Each row is a point on a tangle of strands that fork and nearly touch. The rows are in no order.
Points whose rows are less than 6.59 apart are linked; no others are. Some points are linked to none.
<147>: [ 2.32 -2.24 -1.12  2.40  1.98  0.27  0.14 -0.13  1.10 -1.67  2.94  1.65
 -0.50 -0.79  0.13 -1.28 -1.22 -0.49  1.10  0.36  1.68  0.03 -0.66 -2.90
  0.16 -1.80  2.46  0.29 -2.03]
<425>: [-0.27  5.49  1.05 -1.21 -1.60 -1.69 -2.71 -0.97  2.00  0.13 -0.37 -1.08
  2.34 -1.70 -2.40  1.72 -2.44  2.34  1.42  0.79  2.62 -0.75  1.76  1.84
 -0.35 -1.29 -0.53  2.08  1.19]
<719>: [ 1.42 -0.94  0.58 -0.66 -0.59 -0.69  2.87  2.98  2.54  0.51  3.41  0.37
 -0.95  0.20 -0.40 -1.41  1.64  0.02  1.34 -3.17  0.50 -1.49 -1.82 -0.09
  0.91  2.55  0.46  0.05  0.35]
<404>: [ 2.25 -0.35 -0.25  3.34  3.33  1.64 -1.01  0.58 -6.36  0.30 -2.40 -1.80
 -0.27 -1.61  2.69 -1.03  0.01  1.71 -0.54  0.05 -1.19  0.85 -1.29  0.40
  1.02  0.45  0.85 -1.44 -1.98]
<850>: [ 0.01 -0.94 -1.94 -1.39  1.17  0.46 -1.48 -1.86  0.29 -2.95 -0.38  2.76
  1.39 -1.38 -0.49  0.61 -2.54 -3.66  0.32  2.23  2.38 -1.04  0.40 -1.57
 -2.35 -1.46  1.84  1.17  1.16]
<430>: [ 1.84 -0.13 -0.31  3.62  1.40  2.77 -0.84  0.41 -3.58  0.66 -1.50 -1.16
 -0.74 -0.35  3.23 -0.55  1.21  0.52  0.68 -1.19 -0.44  1.68  0.65  0.13
  0.55  0.48  1.82 -1.79 -3.47]
<84>: [ 0.34  0.19 -0.50  0.96  1.56  3.50  1.35 -1.00 -0.86 -1.20  0.22  0.88
  0.92 -3.41  1.19  1.62  0.23 -2.05 -1.48 -0.66  2.33 -0.37  0.17 -0.68
 -0.29 -0.28  0.07  1.02 -1.36]
<583>: [-0.97  0.64 -0.72  0.54 -1.87 -2.95 -1.71 -0.66 -0.11 -1.49  0.06  1.81
 -3.10  2.39  1.19  0.53 -2.26 -0.65  5.14  3.51  0.29 -1.80  0.89 -1.91
 -1.58 -1.54  3.14 -0.39  3.54]
<694>: [ 1.19 -2.31 -1.65  1.50  1.51 -1.76 -0.39 -0.20 -1.76 -0.18  0.92 -0.34
 -2.30  2.78  3.41 -2.88 -3.19 -0.73  0.84  2.73 -0.66 -0.66 -0.14 -1.23
  0.53 -1.28  0.62 -1.75  1.43]
<110>: [ 0.09 -0.02  0.95  1.51 -0.59  1.25 -0.61 -2.17 -3.04  0.90 -2.49  0.69
 -0.17  0.87  1.01  0.80 -1.27 -0.30 -0.09  1.57  1.04  1.04  1.67 -2.14
 -0.67 -1.21 -0.71  0.27 -0.73]
<437>: [-0.28 -0.37  2.11  0.51  0.29  0.23  3.98  2.62  0.77  0.30  1.29  0.00
 -1.87 -0.01  1.04 -0.34  2.40  0.07  2.39 -3.63  0.67 -0.02 -0.61  0.92
  1.01  1.39  2.07 -0.97 -0.14]
<790>: [-0.64 -1.18  0.02  2.69  0.72 -0.16  0.75  1.02 -3.15  2.43 -1.11  0.02
 -0.77  1.48  0.78 -0.42  1.56  2.79 -0.27 -0.28 -2.86  1.52 -2.75  0.46
  2.62  0.37 -0.50  0.43 -1.07]
<813>: [ 2.98 -0.58 -0.08  4.74  1.04  1.61  0.58 -0.42 -1.70  0.25  0.04 -0.24
 -2.52  0.05  0.58 -0.30  2.00  0.50  0.99  0.02 -0.79  0.56  0.86 -1.21
  0.80 -1.08  2.16 -0.48 -3.23]
<978>: [ 2.17 -1.74 -1.12  1.71  2.79 -0.22 -1.02 -0.93 -1.83 -0.87  0.53 -0.58
 -2.58  0.51  4.56 -2.86 -1.81 -2.20  1.16  2.97  1.05 -1.58  1.01 -2.02
 -0.67 -1.50  2.42 -0.29 -0.07]
<441>: [-1.75  2.52 -0.20  1.68  0.51  1.57  1.71  0.26 -0.26  1.92  0.36 -0.68
  0.03  0.22 -0.34  1.32  1.61  0.55 -0.83 -1.86  0.37  3.23  0.22 -0.13
  0.09  0.60 -1.98 -1.08 -4.00]
<265>: [ 2.30 -1.30 -0.08 -0.77  2.92  2.37 -0.16  1.61 -0.26 -2.12  0.90 -0.66
  1.39 -3.76  1.89 -2.01 -1.14 -2.56 -2.40 -1.90  1.05 -1.47 -0.38  0.29
  0.27  1.42  0.03  0.66 -1.17]
<987>: [-0.13  0.97 -1.05 -0.94 -1.90 -1.70 -1.59 -0.66 -0.02  2.79 -0.32 -0.36
 -0.49 -0.29 -1.01  0.74 -2.78  0.90  0.71  1.40  0.79 -1.19  0.10 -0.98
  0.88 -0.40 -1.03  1.77  2.11]
<316>: [ 0.49  0.94 -0.08 -3.24 -3.06 -2.05 -3.98 -1.19  2.26 -1.65 -1.36 -0.26
  2.31  1.11 -3.16  2.38 -0.15 -1.77 -1.60  0.74 -1.37 -4.17  2.00  2.06
 -2.21 -1.12 -1.23  0.69  2.14]
<363>: [-1.82  0.77  0.74 -3.49 -1.39 -0.98 -1.52 -1.76  0.58  0.35 -1.22  0.11
  0.94  1.05 -1.76  1.81 -0.42 -0.84 -2.66  1.49 -0.44  1.21  2.07  0.79
 -2.93  0.28 -0.70 -0.08  2.88]
<851>: [ 2.63 -1.85 -0.13 -1.24 -0.55  0.00 -1.00 -0.10  4.25 -1.37  3.48  2.64
  1.80 -2.28 -3.38  0.00 -0.16 -0.26  0.70  0.69  1.34 -1.32  0.43 -0.09
 -0.49 -1.95 -0.37  1.81 -0.32]
<345>: [-2.35  0.13  0.23 -2.54  0.53 -0.68 -1.41 -1.82 -0.89 -0.42 -2.99 -1.30
  1.38  0.42  0.12  1.33 -0.64 -3.45 -3.69  0.50  0.08  1.20  1.69  0.29
 -3.90  1.80 -0.33 -0.40  0.99]
<989>: [-1.37  4.04  1.02 -1.49 -1.92 -2.60 -2.40 -1.19  2.12  0.01 -0.80  0.05
  1.80  0.69 -0.73  2.19 -2.41  1.78  2.19  2.07  1.55 -1.71  0.97  0.49
 -0.51 -1.62  1.49  1.96  3.85]
<625>: [ 0.46 -0.89  0.07 -1.20 -0.93 -2.38 -1.12 -2.14  4.01 -1.68  2.62  0.60
  0.38 -0.29 -0.88 -2.20 -4.08 -0.54  0.36  2.74 -0.12 -2.22  0.70 -1.72
  0.77 -2.15 -0.10  0.15  2.71]
<30>: [-0.51 -2.38  0.08  1.94  3.43  2.01  2.91  1.56 -2.48 -0.12 -1.13 -0.90
  0.39 -1.82  1.34 -2.18  1.23  1.28  0.95 -2.03 -0.51  1.16 -3.20 -0.05
  2.08  2.92  1.05 -1.54 -1.34]
<283>: [ 1.51 -0.66  0.20 -0.19 -1.90  2.64 -0.07  1.14  3.07 -2.33 -0.42  0.86
  1.44 -0.41 -1.62  1.46  4.51 -1.60 -2.74 -2.25 -2.44 -1.22  0.14  3.38
 -1.02  1.31 -1.64 -1.46 -2.66]
<135>: [-2.77  1.30  0.57 -3.41 -0.59 -1.52 -1.17 -2.46  1.77 -1.26 -2.40  2.34
  0.99 -0.21 -2.12  2.02  0.09 -2.55  1.74  2.56  1.01 -1.35  1.05  0.30
 -3.49 -0.63  1.11  1.27  2.61]
<349>: [ 1.82 -0.36  0.34 -0.34  0.19 -0.73 -0.40 -0.66  3.47 -0.23  2.45  1.03
 -0.02 -0.39 -1.94 -1.13 -1.88  0.07  0.98  1.27  1.37 -2.11  0.07 -1.33
  1.13 -1.81  0.53  1.43  0.99]
<793>: [ 1.41 -0.11 -1.84  1.90  0.74  2.02 -0.61 -0.98 -4.54 -0.35 -3.06  0.12
 -2.50  1.36  2.18 -0.37 -1.18 -0.35 -0.80  1.42  0.12  1.51  0.82 -1.08
 -1.28 -1.02  1.79  0.14 -0.98]
<852>: [ 1.63 -2.20 -0.41 -1.11  2.84  1.74 -1.80  0.07  0.22 -1.40 -0.82 -0.10
  1.68 -2.28 -0.24 -0.29 -0.27 -3.15 -3.33 -1.20 -0.66 -1.06  0.24  0.32
 -1.45  1.24 -0.21  1.31 -0.71]
<878>: [-0.42  0.61  0.46 -3.08 -2.68 -2.67 -0.51 -1.13  1.25 -1.07 -0.44 -0.36
 -0.82  1.47 -0.65  0.03 -1.55 -0.89 -0.27  0.84  0.03 -2.40  1.06  0.26
 -0.34 -0.92  0.34  1.09  5.51]
<550>: [-0.30  1.48 -1.65  2.35 -1.29  0.23 -1.98 -1.16 -3.26  2.06 -1.77 -1.18
 -1.00  3.17  0.75  1.34 -0.27  1.65 -0.75  1.81 -1.62  2.01  0.99 -0.24
  0.88 -0.56 -0.88 -1.31 -2.31]
<181>: [ 0.02 -0.79  0.63 -3.61 -0.83 -0.31 -0.25 -1.41 -0.19 -0.50 -0.58 -0.70
  0.98 -0.31 -1.28 -0.75 -0.13 -0.90 -3.88  1.44 -1.73 -0.39  0.69  0.27
 -1.13  0.71 -0.68  1.30  2.32]
<318>: [-0.70 -1.45  0.58 -0.81  0.83  3.15  2.47  1.23 -0.04  0.06 -0.28 -0.77
  0.58 -1.08 -0.53 -0.16  3.07 -0.50 -1.74 -3.65 -0.37  0.68 -1.55  1.39
  0.04  3.76 -1.33 -0.94 -2.33]
<609>: [-1.32  0.82 -0.13  0.33 -0.05  1.19  1.22 -1.47 -0.89  0.05 -1.87 -0.31
  0.80  1.01 -0.74  1.38 -0.83 -0.33 -1.10  0.63  0.76  1.63  0.67 -2.89
 -1.13 -0.74 -1.49  0.37 -2.34]
<161>: [ 0.00  0.65 -0.36 -0.78  0.54  2.02  1.03 -0.85 -0.41 -0.59  0.14  1.30
  0.93 -1.52 -1.41  0.32  1.72 -2.11 -3.03 -1.92  1.43  0.13 -0.36 -0.10
 -0.62  0.00 -1.36  0.19 -1.84]
<204>: [-1.83 -0.09  0.11 -1.99 -1.03 -1.70 -0.58 -1.82  2.54 -1.03 -1.40  2.39
 -0.18  0.58 -1.30  0.85 -1.63 -1.61  3.49  3.28  1.13 -1.05  1.18 -0.05
 -1.17 -2.17  2.46  1.80  3.45]
<494>: [ 1.80  3.05 -0.45 -1.18 -1.61 -1.08  1.06  0.69  1.82  0.37  1.86 -0.35
  1.60 -0.48 -2.95 -0.10 -0.17  2.94  0.66 -1.09  0.57 -1.80 -0.59  0.96
 -0.15  0.23 -0.45  1.21  0.65]
<296>: [-0.27 -0.16  0.66  0.07  0.79  1.11  2.01  0.96  2.60  0.50  1.97  1.56
  0.88 -1.73 -2.07  0.61  1.48 -1.44  0.61 -0.84  1.70  0.04  0.92 -0.62
  0.73 -1.29  0.99  1.78 -1.02]
<561>: [-0.56 -0.77  0.50  2.98 -0.55  0.24 -0.05  3.06 -1.84  2.18 -0.28 -1.06
 -1.36  1.19  1.27 -0.42  3.21  3.96  1.89 -0.83 -3.44  1.71 -1.60  2.22
  2.93  1.51 -0.80 -1.51 -2.08]
<1049>: [-0.65 -2.08  1.31 -1.53  0.85  2.65  0.80  2.79  1.97 -1.30 -0.84 -0.08
  0.79  0.54 -0.65  0.03  4.11 -0.81 -1.71 -3.76 -2.58 -1.26 -0.63  3.75
 -1.35  3.05 -1.82 -1.49 -2.64]
<829>: [ 1.08 -2.41 -1.05 -0.30  1.60 -0.33  0.95 -0.43  1.13 -1.42  2.94  0.10
 -0.17  0.22  1.43 -2.40 -2.77 -2.41 -1.06  1.37  0.64 -2.59 -0.57 -2.45
  0.83 -0.87 -0.99 -0.91  0.53]
<835>: [-0.66  1.94  0.24  1.01 -2.12  0.08  1.61  4.11  0.17  1.18  1.21 -0.97
 -1.50  0.51  0.52  1.98  2.35  3.04  1.67 -3.24  0.49  1.92 -0.45  0.54
  1.81  0.60 -0.07 -0.43 -2.00]
<708>: [-2.73  0.31  0.35  1.81 -0.24 -0.68  0.92  2.41 -0.05  2.55 -0.17 -1.42
 -1.33  2.00  2.16  0.96  2.78  2.50  1.92 -3.04 -1.20  3.13 -1.02  1.31
  1.78  1.19 -1.53 -1.07 -3.21]
<332>: [-1.03 -0.28  2.68 -0.34  0.10  0.60  3.19  3.13  2.33 -0.13  0.38  0.44
  0.68  1.45  0.51  0.81  4.11  0.00  0.27 -3.22  0.77  0.60 -0.38  1.77
 -0.43  2.26  1.20 -0.98 -0.88]
<1002>: [ 1.84  0.40  0.02 -2.14 -2.07 -0.92 -2.81 -0.58  2.32 -0.93  1.60 -0.03
  2.37  0.61 -2.56  1.63  0.74 -0.36 -2.37  0.44 -0.24 -3.25  0.25  1.48
 -1.19 -0.23 -0.57  2.06  2.05]
<112>: [ 1.33 -2.06 -0.73  1.80 -0.26  0.47  2.21  1.91  2.38 -0.62  3.29  1.10
 -0.90 -0.83  0.98 -1.97  0.47  0.37  1.54 -0.88  0.99 -0.56 -1.21 -1.74
  1.36  0.71  1.98 -0.38 -1.46]
<859>: [-2.21  0.18  0.53 -0.20  2.72 -0.83  0.60 -0.56 -1.52  1.90 -1.21 -1.19
  1.24 -0.11 -0.61  0.84  0.48  0.77 -2.10  0.09 -1.27  2.80 -1.69  0.61
  0.74  2.13 -3.21 -1.08 -1.55]
<969>: [ 0.07  0.55 -0.66  1.53  0.10  1.95  2.05 -0.69  1.62  1.15  0.05  1.81
 -0.15 -1.55 -1.44  1.36  2.00  0.26  2.66 -1.05  1.33  1.28  0.45 -1.36
  0.09 -2.80  0.78  2.03 -2.68]
<778>: [ 0.97 -1.11  1.40 -0.95 -0.84  0.49  0.75  2.06  1.98  0.66  1.79 -0.12
  2.68 -0.59 -2.53  0.20  2.23  0.46 -1.51 -1.52 -0.52  0.03 -0.02  0.76
  0.39  1.83 -1.73  0.62  0.04]
<236>: [ 0.09 -0.09 -0.23 -0.90  3.14  0.58 -0.25 -0.76 -3.63 -0.40 -1.26 -0.55
 -0.54  0.15 -0.03 -0.88 -1.79 -2.40 -1.54  1.89  0.74 -0.16  0.09  0.04
 -0.62  0.59  1.42  0.75  0.50]
<93>: [ 1.13 -1.55 -0.82 -0.66  1.36 -1.52 -0.15 -2.75  2.98 -1.66  2.75  0.99
 -1.20 -0.04  1.70 -2.90 -3.84 -3.10  0.08  2.51  1.42 -0.89  0.11 -2.31
 -0.57 -1.67  0.39 -0.79  1.93]
<555>: [-0.26  0.30 -0.16  0.87 -1.76 -0.65  2.15  2.89 -1.06  2.04  2.20 -0.82
  0.42 -0.35  0.10 -1.95  1.52  3.76  0.85 -2.11 -1.48 -0.08 -1.87  0.96
  2.76  0.93 -0.60 -0.01  0.94]
<1035>: [-1.36  3.51 -0.12 -0.74 -2.62 -0.74 -1.06 -1.69  1.71  1.45 -0.21 -0.28
  1.23  1.24 -2.25  1.65 -2.01  1.66 -1.05  0.49  0.79  2.20  0.88 -0.14
 -0.82 -1.66 -1.65  0.94  0.36]
<932>: [-0.24 -0.70  0.61 -1.12 -0.89 -2.68 -0.39 -1.89 -0.30 -0.86  0.20  0.97
 -0.84  1.46  0.70 -1.42 -2.79 -2.18 -0.44  0.58  0.40 -1.80 -0.25 -0.85
 -0.44  0.54  0.07  0.40  3.70]
<401>: [ 2.27 -0.41 -1.54  4.29  3.14  1.74  0.25 -0.38 -1.18 -1.41  0.50  0.03
 -1.33 -0.80  1.00  0.17 -0.84 -0.79  0.96  0.89  1.35  0.60 -0.13 -1.57
  0.92 -0.66  3.10  0.50 -2.17]
<748>: [ 0.30  0.02  1.42  0.96  1.64  3.08  1.24  0.89 -1.81 -0.20 -0.82 -0.98
  2.15 -3.34  2.42 -1.29 -0.28 -0.98 -1.13 -2.87  0.71  2.70  0.35 -0.11
 -1.15  1.48 -0.57 -0.97 -2.97]
<338>: [ 1.65 -2.94 -0.47  3.77 -0.48  0.44  0.64  2.05 -0.73  0.88 -0.09 -0.76
 -1.77  0.94  1.65 -0.72  2.71  1.49  2.42  0.02 -1.70 -0.21 -0.39 -0.42
  1.75  0.63  2.33 -1.76 -2.59]
<487>: [ 1.81 -1.47 -0.96  2.02 -2.47 -1.19 -2.52 -1.75 -2.44  0.27 -0.91  1.03
 -2.34  1.94  1.37 -0.22  0.36  0.66  1.81  2.45 -2.10 -0.69  0.77 -1.07
 -0.85 -3.05  2.43 -0.83 -0.46]
<420>: [ 0.29 -0.61  0.11 -1.14 -1.27  0.50 -0.15 -2.61  0.49 -0.23 -0.47  1.87
  2.73  0.06 -2.60  1.62 -1.29 -2.23 -0.75 -0.14  1.48 -0.72  1.04 -0.83
 -0.45 -0.75 -0.02  1.80  0.46]
<700>: [-0.98 -0.49 -0.28  2.77  1.00 -0.71 -0.90  0.12 -3.68  1.47 -1.55 -1.32
 -1.12  1.22  0.14 -0.21 -0.88  1.56 -0.38  1.82 -2.68  1.60 -0.68 -0.62
  2.12  1.02 -0.28 -0.88 -0.78]
<48>: [-2.47  1.54 -0.63 -1.98  2.07  0.43 -0.22 -2.25 -2.04  0.25 -2.19 -1.76
  0.80 -0.43 -0.05  0.42 -0.48 -2.44 -4.45 -0.19  0.51  2.37 -0.04  0.37
 -1.87  1.70 -0.97 -1.28 -1.31]
<626>: [-0.02 -2.51 -0.18  2.39  1.84  0.79  2.72  3.22 -1.99  0.61 -0.67 -0.52
 -2.28 -0.12  2.95 -1.59  3.12  1.17  2.44 -1.53 -1.32  0.85 -2.21 -0.14
  2.18  1.96  1.73 -1.50 -1.81]
<927>: [ 2.12 -2.15 -0.31 -1.87 -0.02  0.47 -3.06 -0.79  3.48 -2.09  1.47  2.85
  0.31 -1.77 -2.68  0.50 -0.53 -3.14 -0.43  1.32 -0.25 -2.71 -0.40  0.08
 -0.28 -0.89 -1.06  0.59 -0.05]
<505>: [ 0.85 -0.68  0.76 -1.76 -1.18  1.11 -0.82 -0.45  3.37 -1.57  2.50  2.36
  1.13 -1.63 -3.28  0.97  2.19 -1.50  0.20 -1.76  1.04  0.29  0.38  0.53
 -0.70 -0.38 -0.09  1.40 -1.91]
<958>: [ 2.94 -1.82 -0.28 -1.83 -0.60  1.13 -2.05  0.42  2.09 -1.11  1.66  1.42
  1.28 -0.91 -3.16  0.76  1.93 -2.05 -2.55  0.01 -1.69 -2.30  0.37  1.21
 -1.05  0.05 -1.85  0.05  0.45]
<52>: [ 1.02 -0.99 -1.51  0.38 -2.33 -1.25 -0.55 -1.62 -2.33  1.71 -1.31 -0.65
 -2.59  1.75  0.79 -0.77 -1.01  2.08  0.37  0.71 -1.18 -0.42  0.35 -1.82
  1.43 -1.22  1.74  0.44  1.14]
<247>: [ 3.34 -1.29 -1.32  2.83 -1.39 -1.85 -0.52  1.00 -1.61  0.36  1.85  1.47
 -2.13  0.54  1.46 -0.60  0.47  1.43  1.30  1.27 -2.01 -0.05  0.52 -0.73
  1.09 -3.40  1.09  0.03 -0.88]
<466>: [-2.11  1.08  0.67 -0.31 -1.36 -0.82 -0.71 -1.11 -1.32 -0.54 -3.06  3.16
 -2.09  1.39  1.20  2.31 -0.80 -1.67  2.29  1.68  1.68  1.77  1.54 -0.97
 -2.26 -2.54  2.00  0.58  3.03]
<615>: [ 1.32 -1.33 -1.11  1.34  1.95  2.93  2.10  1.88 -0.02 -0.50  1.03  0.03
  0.12 -2.22  2.27 -0.06  0.19 -2.47 -0.30 -1.13  1.80 -0.58 -0.51 -1.02
  1.06  1.31 -0.10  0.52 -1.69]
<124>: [-1.46 -0.88 -0.04 -0.58  0.39 -2.09 -1.18 -1.33  0.77 -1.51  0.10  2.61
 -2.21  1.68  0.98 -0.89 -2.97 -2.17  3.80  3.27  1.92 -0.98  0.76 -1.37
 -0.50 -2.98  3.07  0.44  2.82]
<808>: [-3.37  1.22 -0.16 -1.11  1.16 -0.73  0.96  0.77  0.82  1.49  0.99 -2.02
  1.78 -0.31 -0.87  0.00  1.10  2.70 -1.92 -0.04 -1.94  2.73 -2.38  1.49
  0.86  1.90 -4.55 -0.95 -1.55]
<986>: [ 0.34  0.91 -0.46  1.31 -2.79 -1.70 -2.53 -1.09 -2.28  1.09 -2.35  0.44
 -3.24  3.17  1.48  0.49 -0.42  1.01  1.82  3.37 -1.72 -0.39  2.17  0.35
 -0.62 -1.49  2.11 -2.56  2.00]
<678>: [-3.27  0.36  0.45 -0.76  0.44  0.83  1.27  1.75  2.65  1.55  0.27 -0.95
  1.31  0.15 -0.06 -0.02  2.71  1.08 -1.09 -2.84 -1.55  3.39 -0.91  2.43
  1.16  2.70 -3.30 -1.96 -2.24]
<567>: [-4.12 -0.71  2.10 -2.56  0.04  0.66  2.48  2.55  1.31 -0.31  0.45 -1.27
  0.81  0.63  0.61  0.81  4.67  1.08  1.09 -3.32  0.39  1.01 -1.58  2.31
  0.70  3.04  0.09 -1.92  0.17]
<610>: [-2.28  2.21  0.76 -0.06 -3.00 -1.83 -1.29 -2.14 -0.07  0.73 -2.43  0.72
 -1.24  2.31  0.14  1.83 -1.11  0.60  2.10  0.29  1.44  0.64  0.98 -0.87
 -1.36 -1.79 -0.34  0.61  2.48]
<212>: [ 1.22 -0.73 -0.48  0.79  1.38  0.00  3.27 -0.61 -1.64  0.49  0.51 -0.67
 -0.70 -0.60 -0.39 -0.51  0.60  0.68 -1.14 -0.66 -0.19 -0.09 -1.81 -0.96
  1.95  1.51 -0.62 -0.41 -0.60]
<1024>: [ 0.89  5.22  0.75  0.59 -2.69 -0.48  0.53  1.02  0.89  1.87  1.33 -1.40
  0.25 -0.63 -1.14  1.85 -0.68  3.76  0.12 -0.65  1.26  0.12 -0.02  0.87
  1.09 -0.25 -0.36  0.66 -0.20]
<870>: [-0.24  2.93  1.75 -1.45 -2.06 -3.62 -1.20 -0.82  1.16 -1.05 -0.68  0.18
 -0.65  1.54 -0.59  0.89 -3.01  0.47  2.78  1.11  1.50 -3.60  1.06  0.85
 -1.20 -2.26  1.75  0.90  6.56]
<1055>: [-0.96  2.00  0.67 -2.74 -1.47 -0.26  0.35  3.48  1.16  1.28  2.09 -2.81
  3.20 -1.64 -2.16 -0.77  2.78  3.21 -0.92 -2.87 -0.63 -1.49 -0.64  3.20
  1.39  1.56 -2.20  0.06 -0.27]
<1019>: [-1.11 -2.00  0.52 -0.45  4.54  1.99  2.76  2.29 -0.66 -0.51  0.21 -1.04
  1.44 -2.10  0.58 -1.69  1.50  0.15  0.36 -2.44  0.38  0.64 -2.77  0.67
 -0.49  3.88 -0.40 -0.57 -2.10]
<616>: [-1.48  4.49  1.02 -1.87 -2.48 -1.15 -3.34 -1.92  2.34 -0.25 -0.64 -1.05
  3.39  1.56 -2.56  2.56 -1.36  1.48 -1.44  0.72  0.94 -0.63  1.81  1.08
 -1.04 -1.70 -1.85  0.72  1.38]
<450>: [-1.81  0.84  1.13 -3.30 -3.36 -1.18 -2.50 -1.17  1.35 -1.21 -1.59  0.22
  0.94  1.33 -1.56  1.46 -0.44 -1.91 -1.06  1.05 -0.39 -1.90  1.34  2.49
 -1.72  0.43 -0.41 -0.24  4.73]
<337>: [ 2.30 -1.26 -0.65  0.12  0.69 -1.19 -0.06 -2.23 -1.31 -1.11 -0.74  1.36
 -2.23  0.50  0.77  0.07 -2.86 -0.66  0.94  1.34  0.56 -0.18  1.08 -2.46
 -0.98 -3.13  1.27  0.42  1.60]
<382>: [-0.99  0.71 -0.07  1.26  2.26  2.54  1.95  0.80 -3.13  1.06 -2.06 -1.47
  0.15 -2.15  3.82 -0.12  0.99  1.15 -2.53 -2.17 -1.27  3.20  0.21 -0.34
 -0.54  1.90 -0.85 -0.57 -3.69]
<214>: [-0.84  1.04 -0.32 -0.35 -1.88 -0.43 -0.59 -1.96 -2.30  0.82 -3.03 -1.08
 -1.52  1.14  0.70  0.24 -0.86  1.11  0.24  1.43  0.00  1.51  0.74 -1.71
 -0.69 -1.20  0.43  0.02  1.68]
<515>: [-1.27  0.91  0.07 -0.36 -1.27 -2.31 -0.15 -0.39 -1.60  1.68 -0.98 -1.60
  0.73  1.26 -1.23 -1.65 -1.30  2.69 -1.44  0.42 -2.02  0.71 -1.11  0.88
  2.40  1.12 -1.13  0.94  2.42]
<903>: [-0.97  0.67 -0.83  0.16 -0.08  1.45  1.77 -0.61  0.74  0.33 -0.06 -1.08
  0.49 -0.03 -0.72  1.20  1.30 -0.73 -3.22 -0.86 -0.01  1.69  0.73 -0.32
 -0.89  0.99 -2.95  0.66 -2.39]
<1018>: [ 1.83 -1.98 -1.12  0.26  2.07  1.29  0.08 -1.06  1.30 -2.89  1.73  2.01
  0.96 -2.46 -0.36 -0.75 -2.12 -2.53  0.03  0.43  1.95 -1.34 -0.23 -2.24
 -1.25 -1.28  2.16  1.04 -1.18]
<551>: [ 0.94  2.56  1.06 -1.45 -1.32 -0.71  0.46  2.84  1.40  0.42  3.14 -2.28
  1.86 -1.30 -1.53 -1.57 -0.06  4.03  0.30 -2.28  0.56 -2.30 -1.05  2.60
  1.96  1.08 -1.23  0.84  1.33]
<514>: [-3.58  0.15 -0.24  0.78  1.87  0.65  1.61  1.79  0.71  2.46 -0.05 -2.00
 -0.21 -0.14  2.37 -0.03  2.81  1.85  0.18 -1.78 -1.17  5.06 -1.62  1.83
  0.96  2.47 -2.30 -2.55 -2.53]
<841>: [-0.80 -0.60  0.31 -2.55 -0.38 -1.66 -0.59  0.20 -0.41  1.43  0.75 -0.32
  1.81 -0.31 -2.68 -1.55 -0.55  1.22 -2.34  0.74 -1.63 -0.79 -0.63  1.15
  1.44  0.98 -2.28  0.82  2.86]
<787>: [ 2.53  0.05 -0.67  1.94  2.81  1.92 -2.03 -0.52 -6.59 -1.15 -2.98 -1.00
 -1.61 -0.58  2.97 -1.60 -1.65  0.38  0.58  1.54  0.77  0.13  0.67 -0.04
 -0.32 -0.91  1.36 -0.90 -0.66]
<414>: [-1.06  1.43  0.37  0.04 -2.82 -2.69 -1.55  0.19 -1.05  0.35 -1.90 -0.33
 -3.43  2.23  0.71 -0.18 -1.40 -0.28  3.66  3.72  0.03 -0.93  2.14  0.34
 -0.27 -1.76  2.80 -0.36  4.08]
<630>: [ 1.76 -1.99 -0.72  0.50  2.15 -2.15  0.53 -0.76  1.30  0.19  3.79 -0.83
 -1.93  1.53  2.00 -3.71 -2.86  0.38  0.60  1.50 -0.88 -0.75 -0.40 -2.01
  1.96 -1.47 -1.23 -1.83  0.86]
<688>: [ 0.14 -2.65 -0.64 -2.23 -0.10 -0.13 -2.42 -2.09  2.91 -3.11 -0.33  3.19
  0.90 -0.94 -1.59  1.30 -1.90 -3.45  0.39  1.82  0.57 -2.36  0.23 -0.84
 -2.19 -0.93  0.31  0.93  2.29]
<603>: [-2.14 -0.87  0.42  2.84  3.73  2.32  2.13  2.19 -2.61  0.36 -1.31 -1.03
  0.49 -2.24  3.18 -0.33  2.11  2.08  0.38 -2.46 -2.12  2.22 -2.20  1.11
  0.90  2.54 -1.19 -1.75 -3.03]
<167>: [-0.28  3.34  0.46  1.12 -1.66 -0.74  1.57  1.20  1.34  2.70  1.32 -1.66
  0.01  0.61 -0.31  1.05  0.99  1.80  0.25 -2.05  0.14  1.74  0.30  0.52
  1.34  0.03 -2.71  0.41 -1.60]

Follow the links from the first point to the second, and from the first to the third. Name the last point that the two ways share.
<135>, <852>, <603> -> <110>
<1019>, <630>, <561> -> <813>
<514>, <487>, <748> -> <110>
<1002>, <694>, <708> -> <927>
<345>, <349>, <265> -> <927>
<296>, <283>, <161> -> <813>
<332>, <870>, <787> -> <147>
<124>, <332>, <450> -> <147>
<626>, <969>, <694> -> <851>
<1018>, <1055>, <678> -> <167>

A fork is a point with three links. Follow the links from the first point to the second and name the forks in between, in order.
<318>, <927> -> <30> > <813> > <147>
<1035>, <401> -> <878> > <450> > <927> > <147>
<450>, <813> -> <927> > <147>
<296>, <932> -> <851> > <927> > <450> > <878>
<437>, <989> -> <147> > <927> > <450> > <878>
<932>, <615> -> <878> > <450> > <927> > <147> > <813> > <110> > <903>
<505>, <167> -> <851> > <927> > <147> > <813> > <110> > <903>
<110>, <688> -> <813> > <147>
<978>, <878> -> <851> > <927> > <450>
<30>, <296> -> <813> > <147> > <927> > <851>
